Each row is a point on a landscape with many valleys, with its height.
From any point a ball rolls to the lowest of the 2 points nearest to it. It stops when none of these is lower. Distance is the straight distance between rows; heights are no part of it.
q683: [-10  28  -3  16  -3  19  31 -14  12  -4 -23 -19 -28 -35 -36  10 -18  -6
 -17  14]  height 23.5
q679: [  6   5  23 -10  30  10 -34  30  21  10  -6   7  20  21   4  -7  21   5
 -14 -21]  height 74.6
q494: [ -6 -11   4  -9 -32  -1  17 -14 -44  21  37  12 -11  23  13 -14  17   1
  34  12]  height 12.4
q434: [-20 -22 -54 -18 -34  -7  20  20 -29 -23   0   9   9  -3  12   8   6   5
  10  -1]  height 48.9
q97: [  8   6 -15   6 -12 -51 -14   7  -4 -29   4  -3   7 -36   9  46   5  17
 -10 -11]  height 62.7
q406: [ -1 -21 -34   7  -8  -1  30  10   3 -12  -8  23  -5  13  13  -8 -10  21
  -7 -23]  height 52.7
q632: [-33 -10  11 -11 -16 -26 -18   5 -30   9  -6  37  -6  22  11  -1   7   6
  23  11]  height 30.2
q940: [-15  11 -19  16 -23 -18  20   6  12 -19 -21  16 -23 -33 -15  34  -3  33
 -22 -20]  height 56.0
q462: [ 22  -3  19   3  18 -19  33 -21  28  -5 -11  -2 -22 -44  -9  17   9   9
 -16 -24]  height 24.8
q360: [-33  15 -15  -5   5  31 -19 -12 -32  18  20  -6   8   0 -20   2 -11 -20
  21  34]  height 41.0
q894: [ -3  10 -17   0 -34 -28   5  22   5 -34 -11  -4  -5 -38  -9  42  17  24
 -15  -9]  height 59.2
q495: [ -4  -9  32 -14  42 -11 -29 -16   1  21   8  22   6   3  18  -6  11  -7
  15 -10]  height 71.8
q775: [ 11  -9   8  14   9 -27  41 -34  19  -1 -16  15 -31 -23  15   2 -12  13
  -8 -25]  height 21.7
q747: [  8 -15  -9 -24 -16 -31  -9  30  14 -30 -11  -2  17  -8  20  18  29  12
 -12 -18]  height 40.2
q87: [ 15  -4  -1  -5   7  18   2  -4  -4   1  17 -23   2  -8   0 -11   3 -14
  11  19]  height 51.6
q390: [ 29   2   6  24  14   1  25 -37  -8  17  25 -18  -7  15   6 -33 -37 -30
   8  23]  height 15.7
q745: [-36  20  -5 -17   0  24 -29  16 -41  20  13  -8   8  21 -28   6  12 -17
  20  16]  height 39.6
q870: [  2 -11 -14  18 -35  -8  -8  30   3 -19  -2  30  20  57  12 -17 -16  21
 -11  -9]  height 38.3
q475: [ 13   9 -24  14  17  -7   2  -6   1  -5   6 -30  18  11  -3 -18 -42 -35
  -9  28]  height 16.8
q888: [  3   5 -13  -5  21   8  -9  13  19  -8  -8 -20  12 -20 -16   7   1  -5
 -16  -2]  height 69.7
q433: [-22  23  29  16   6  29 -24 -27  -9  29  19   9  -7  17 -13  -7  -6  -5
  15  17]  height 53.0
q821: [ 25   2  12 -10  48   9  -1  -5  28   3   0 -25   7 -21  -8  -5   3 -15
 -12  -5]  height 70.4
q724: [ -2  16  10   6  11  29 -23  -3  -7  21  23 -12   9  14 -10 -10   0 -13
   8  14]  height 52.4
q519: [-36  -6 -48 -29   8  22  11   9 -28   2 -13  12   6 -22 -26  28  12   1
   1 -16]  height 72.2
q505: [-11  -6 -20 -23  18  28   8  27 -12  14   1  17   9  14  -8  -2  22  10
  -2 -41]  height 57.5
q242: [ 14  -6  27 -15  -6 -29 -10   0  14 -11 -11 -10  -5 -43   6  26  32  11
  -3   0]  height 28.5
q637: [ -4 -10 -36   8  33  28   8 -17 -15  25  28  15  17  27  -3 -14 -27  -5
   3 -24]  height 57.4
q691: [-14  25  -2  16  15   3  14  -8  27  -5 -22  -4 -18 -40 -37  28 -10  10
 -28 -12]  height 25.4
q671: [ -4  20  16  25   9 -25 -21 -20  18   1 -17 -14  -5 -15  -4   4 -33 -12
 -14  25]  height 67.6
q391: [ 19  -9   6 -15  13 -13   6  22  33 -15 -15   0   5 -22  -1  16  27  18
 -22 -30]  height 32.8
q312: [ -1   4 -16  25 -15  -2   6  26  19 -17 -19  13   6  39   2 -14 -29  11
 -25 -13]  height 39.2
q850: [ 20   9  22  17   8   5  13 -33  -1   6   2 -31 -18 -14   0 -16 -24 -25
   8  34]  height 14.9
q580: [  6  -6  31 -25  -7  -5  -6  25  18  -6 -20   3  -7 -18   0  11  45  14
  -5  -9]  height 25.5
q197: [ 28  -7 -18   7  -7  20  33  16   4  -4  12 -15  -6  21   3 -20  -3   0
  -7 -10]  height 53.6
q822: [ -1 -17 -33 -18 -10 -12   7  20  -3 -21   0  -1  12  -9  11   7  12   3
  -2  -6]  height 45.5
q780: [-17  20 -12  15  15  64   8  13  12  15 -14  11  -9  17 -35   0  -6  17
 -18 -30]  height 60.8
q343: [ -3   4  29   6 -18  12  -5 -35 -28  24  38  -4 -10  10   4 -14   3 -11
  33  32]  height 11.5
q628: [-14   0 -14   9  17  37  16 -24 -13  23  19  21  -9  14  -7  -7  -9   3
  11 -22]  height 56.8
q431: [-20  14  -3  -3  29   8   1  -6  20   2 -13  12  -2 -46 -37  42  10  15
 -21 -30]  height 30.1
q148: [ -2   7 -10   8   3  -1  27 -27   5  -7  -6 -17 -23 -40 -12  10 -15  -4
  -1  13]  height 21.9
q34: [ 48  -1  18  -1 -18   9  -3  16   6   1  29 -42  10  25  11 -23  19 -11
   1  15]  height 49.6
q367: [ 10   6  40  15   3   3 -24 -22   7   9   1 -12  -9  -7   6 -12 -10 -11
  13  32]  height 13.8
q370: [-14   2  -6  -3  21  32   3  12  12   6 -15  23  -5   3 -12   3   6  19
 -11 -32]  height 59.8
q910: [-21  24  -6  -2  14  27 -47  14   0   1  -1 -22  23  -2 -21   4  -9 -20
  -3  29]  height 68.2
q444: [-30 -15 -31 -39  32  -3  10  -2 -26  12  -4  24   6 -20  -8  23  16   2
  10 -37]  height 74.5
q682: [ 23  17   2  26  17  -2  22  -9   3  13   3 -17   0  20  -1 -30 -40 -30
 -14  15]  height 16.2
q86: [-39  26  14   0   4  42  -1 -12 -22  36  13  21 -16  21 -26   5  19   3
  16 -17]  height 36.3
q707: [ 19  16   1  10  -3 -20   6   1  13 -14 -15 -41   2 -14  -4  -3 -22 -28
 -18  27]  height 18.8
q200: [ 39 -16  14  -9  -7   7  15   1  -3   3  22 -22  -6   5  19 -20  19  -4
  15   6]  height 50.6
q113: [  0  15  18  -7  15  19 -35  27   2  28  20  -5  26  37 -12 -10  23  -3
  -7 -18]  height 73.7
q492: [-27  -2 -13   6   3  33  27 -17  -8   9  -6  32 -25  -2  -7   4   0  18
  12 -17]  height 55.8
q150: [  4   7  39   7   8  -3 -44  12   9  26  20  15  24  49   5 -16  14   6
  -7  -7]  height 73.0
q277: [-40  21  20 -19  14  15 -20   0 -34  33  14   2  -9  26 -33   6  24  -9
  26  -8]  height 37.9
q725: [-24   6  33   9  11  11 -13 -37 -13  27  10  38 -16  15   4  -6  -1   2
  25  -3]  height 53.5
q991: [  4  -2  39 -11  30 -11 -38  -8 -11  34  29  12  20  32   9 -15  15 -10
  13  -3]  height 72.5
q942: [-14 -16  -1 -15   0 -15  -5   2 -11   3  -3  25  -5  -3  18   1  13   8
  13  -6]  height 26.4
q728: [  9   2   9 -10  11  48  34  -2   7   8   8   2 -19 -10 -20  -6  26  10
   5 -23]  height 31.1
q362: [  4 -18 -41 -22  23  -1 -14  23  -1 -11   6  -1  41  13   8   0  -2  -8
  -9 -22]  height 63.4
q681: [-13 -19 -35 -36  18   1  -9  41 -19   2  -7  17  32  23   0   4  18   0
  -2 -41]  height 60.9
q469: [-17   1 -46 -26  14  41  -5  23 -21   1  -1 -12  22  -5 -27  12   7 -13
  -2  -8]  height 70.3
q118: [ -2 -18  -9  14 -29 -33 -19   7   0 -23  -5  33  28  41  22 -12 -28  10
  -4  15]  height 37.0
q986: [  1   0   5  10  -5 -15 -13  -3  13  -8 -15  -4  -2  -5   9  -1 -15   1
  -5  14]  height 67.2
q735: [ 26  -2  23  -4 -12  -4 -18  25  20 -15 -12 -16   7   7  12  -4  17   4
  -8   8]  height 47.7
q189: [  5 -12 -53  14 -22  -5  55   8  -6 -18 -10   3  -7  13   5 -16 -31   2
 -12 -10]  height 51.7
q884: [ 12  14   7  38 -26  13  13  24  18   5 -12  11  -9  50  -6 -25 -17  17
 -24 -11]  height 39.5
q864: [ 23   3 -21   7   0 -37   9  -4   6 -20  -2 -34  21   3  14  -9 -34 -36
 -17  21]  height 17.7
q638: [ 11   3  34 -11  37  17 -13 -15   9  14  11  -7  -1 -12   0  -7  20 -10
  10  -3]  height 71.1
q448: [  5 -29  -5 -10 -29 -26  14  -2  -9 -14  -5  16  -9  -5  33  -2  11  13
  14   3]  height 21.6
q11: [ 18 -11 -13   3   7  -4  47 -36  -6  -4   9 -22 -23 -33   6  -9 -17 -16
  10  13]  height 20.0
q830: [  9   3  33  22   5   1 -18 -39  -8  23  28   2   1  19   6 -22 -21 -12
  17  31]  height 12.8
q573: [ 15   2   2   3 -30  -7  -3   0   1 -22  -5 -36  -4 -15   4  -3  -9 -15
   4  39]  height 20.2
q918: [ 24  -9 -31   3   9  -7  32   9   9 -14  -2 -19   5   5   7 -14 -20 -14
 -13  -6]  height 52.9
q604: [-35   7   4   9 -37 -14 -43  10 -12 -12 -14  22  14  17   1   3 -15   3
   7  38]  height 34.4
q686: [ 12   8  29  16  37  13 -29  11  32  20  -1  16  13  36   2 -17  -3  10
 -18 -27]  height 75.1
q704: [-16  19 -27  -7  13  20 -28  21   9 -12 -11 -30  24 -23 -33  17  -4 -14
 -16  13]  height 68.9
q712: [ 45   6  45   9 -10   2 -13  10  19   0  -4 -38   1  13  10 -18   3 -10
  -3  23]  height 48.8
q722: [ -3   2   1 -22  16  -6   4  16  19  -8  -7   4   5 -46 -25  37  32  14
 -17 -25]  height 37.2
q220: [ -5 -18 -62   1 -35 -15  30   7 -17 -35   2  -7   9   4  11  -2 -27  -4
   1   7]  height 51.0
q46: [ -1  -4   1   9 -44 -14 -28  15  -9 -25  -1   8  19  32  11 -10 -17  -1
   4  34]  height 35.7
q518: [  9 -10  14 -16 -28 -22 -20   3 -10 -13  -3 -21   6 -15  20   4  14 -11
  18  36]  height 23.3
q755: [ 29  -2  17 -10 -23 -29 -17  31  35 -35 -25 -19  12  -6  13  16  21  11
 -24  -8]  height 45.3
q402: [ -6   0  49  13  -2   4  -9 -33   4  14  -8  24 -27  -6  13  -4   0   9
  19   9]  height 54.0
q167: [ 13 -28   0  -7 -43 -11  20   0 -28   1  22  11  -9  19  32 -16  18   9
  28  12]  height 16.5
q77: [-37  -2  17  -3 -19 -33 -40  -6 -12   0 -17  26  -1  -5  11  14  -3   5
  14  28]  height 32.6
q270: [-15   7   7 -16   7  38  12   1 -18  19  13   7 -11   4 -16  -1  27   4
  15 -15]  height 34.0
q315: [-24   7  26  15 -11  23  10 -19   4  10 -18  35 -38  -4   1   1   3  23
  10  -5]  height 54.7
q188: [ 13 -10 -16 -11  -5  30  25  26  -5   6  12   3   0  16   2 -12  23  14
   1 -29]  height 54.9
q347: [-19  -1  20 -17  -8   4   1 -14 -37  18  19   5 -18   2   1  -3  24  -8
  37  14]  height 8.5
q868: [  7  -7   3 -10  23  21  33 -16  17  -4  -3  -2 -18 -35 -17   9  14   4
  -2 -17]  height 28.3
q652: [  7  -4  13   5  -8 -44 -37  -8  11 -15  -7 -14  16 -10  21  11 -12  -7
  -4  23]  height 66.6
q243: [ 20  -7 -25  15 -16 -32  43  -4   2 -16 -12  -7  -8   1  19 -12 -28 -10
 -13   4]  height 52.3
q255: [  4  -5  -4   2 -14 -68 -34  -5  -3 -25   4   0  18 -19  32  34  -4   6
  -3   3]  height 65.2
q296: [  9  -5  17 -11 -32 -44 -22   0   2 -20  -8 -21   5 -38  18  28  19   3
   4  20]  height 28.6
q849: [ -7  24  14  16  10  10 -39   2  20  -2 -14 -23   5  -6 -16   0 -21 -17
 -12  32]  height 67.9
q813: [ 13 -16   7  19   6 -19  38 -46   3   5  -2  16 -28  -5  23 -16 -29   2
  12  -1]  height 19.7
q931: [ -4  -9 -18  14 -19 -20  32   5  17 -15 -25  21 -22 -10   6   9  -5  33
 -20 -29]  height 54.2
q10: [  2 -19 -23   4  11  -1  35 -27  -5  -1   8   9 -16 -12  13 -10 -14   3
  10  -6]  height 17.8

Call two points neighbours if one is among the 2 nearest of the other. Go from one point of each pair to the other, from neighbour to neighbour, staying as low as possible. Name the highest point that can't be avoided.
q10 / q580 | q722
q580 / q347 | q296
q747 / q347 | q724

Where does a ball stop that starts at each point below?
q360 | q10
q518 | q347
q884 | q347
q722 | q10
q402 | q747
q312 | q347
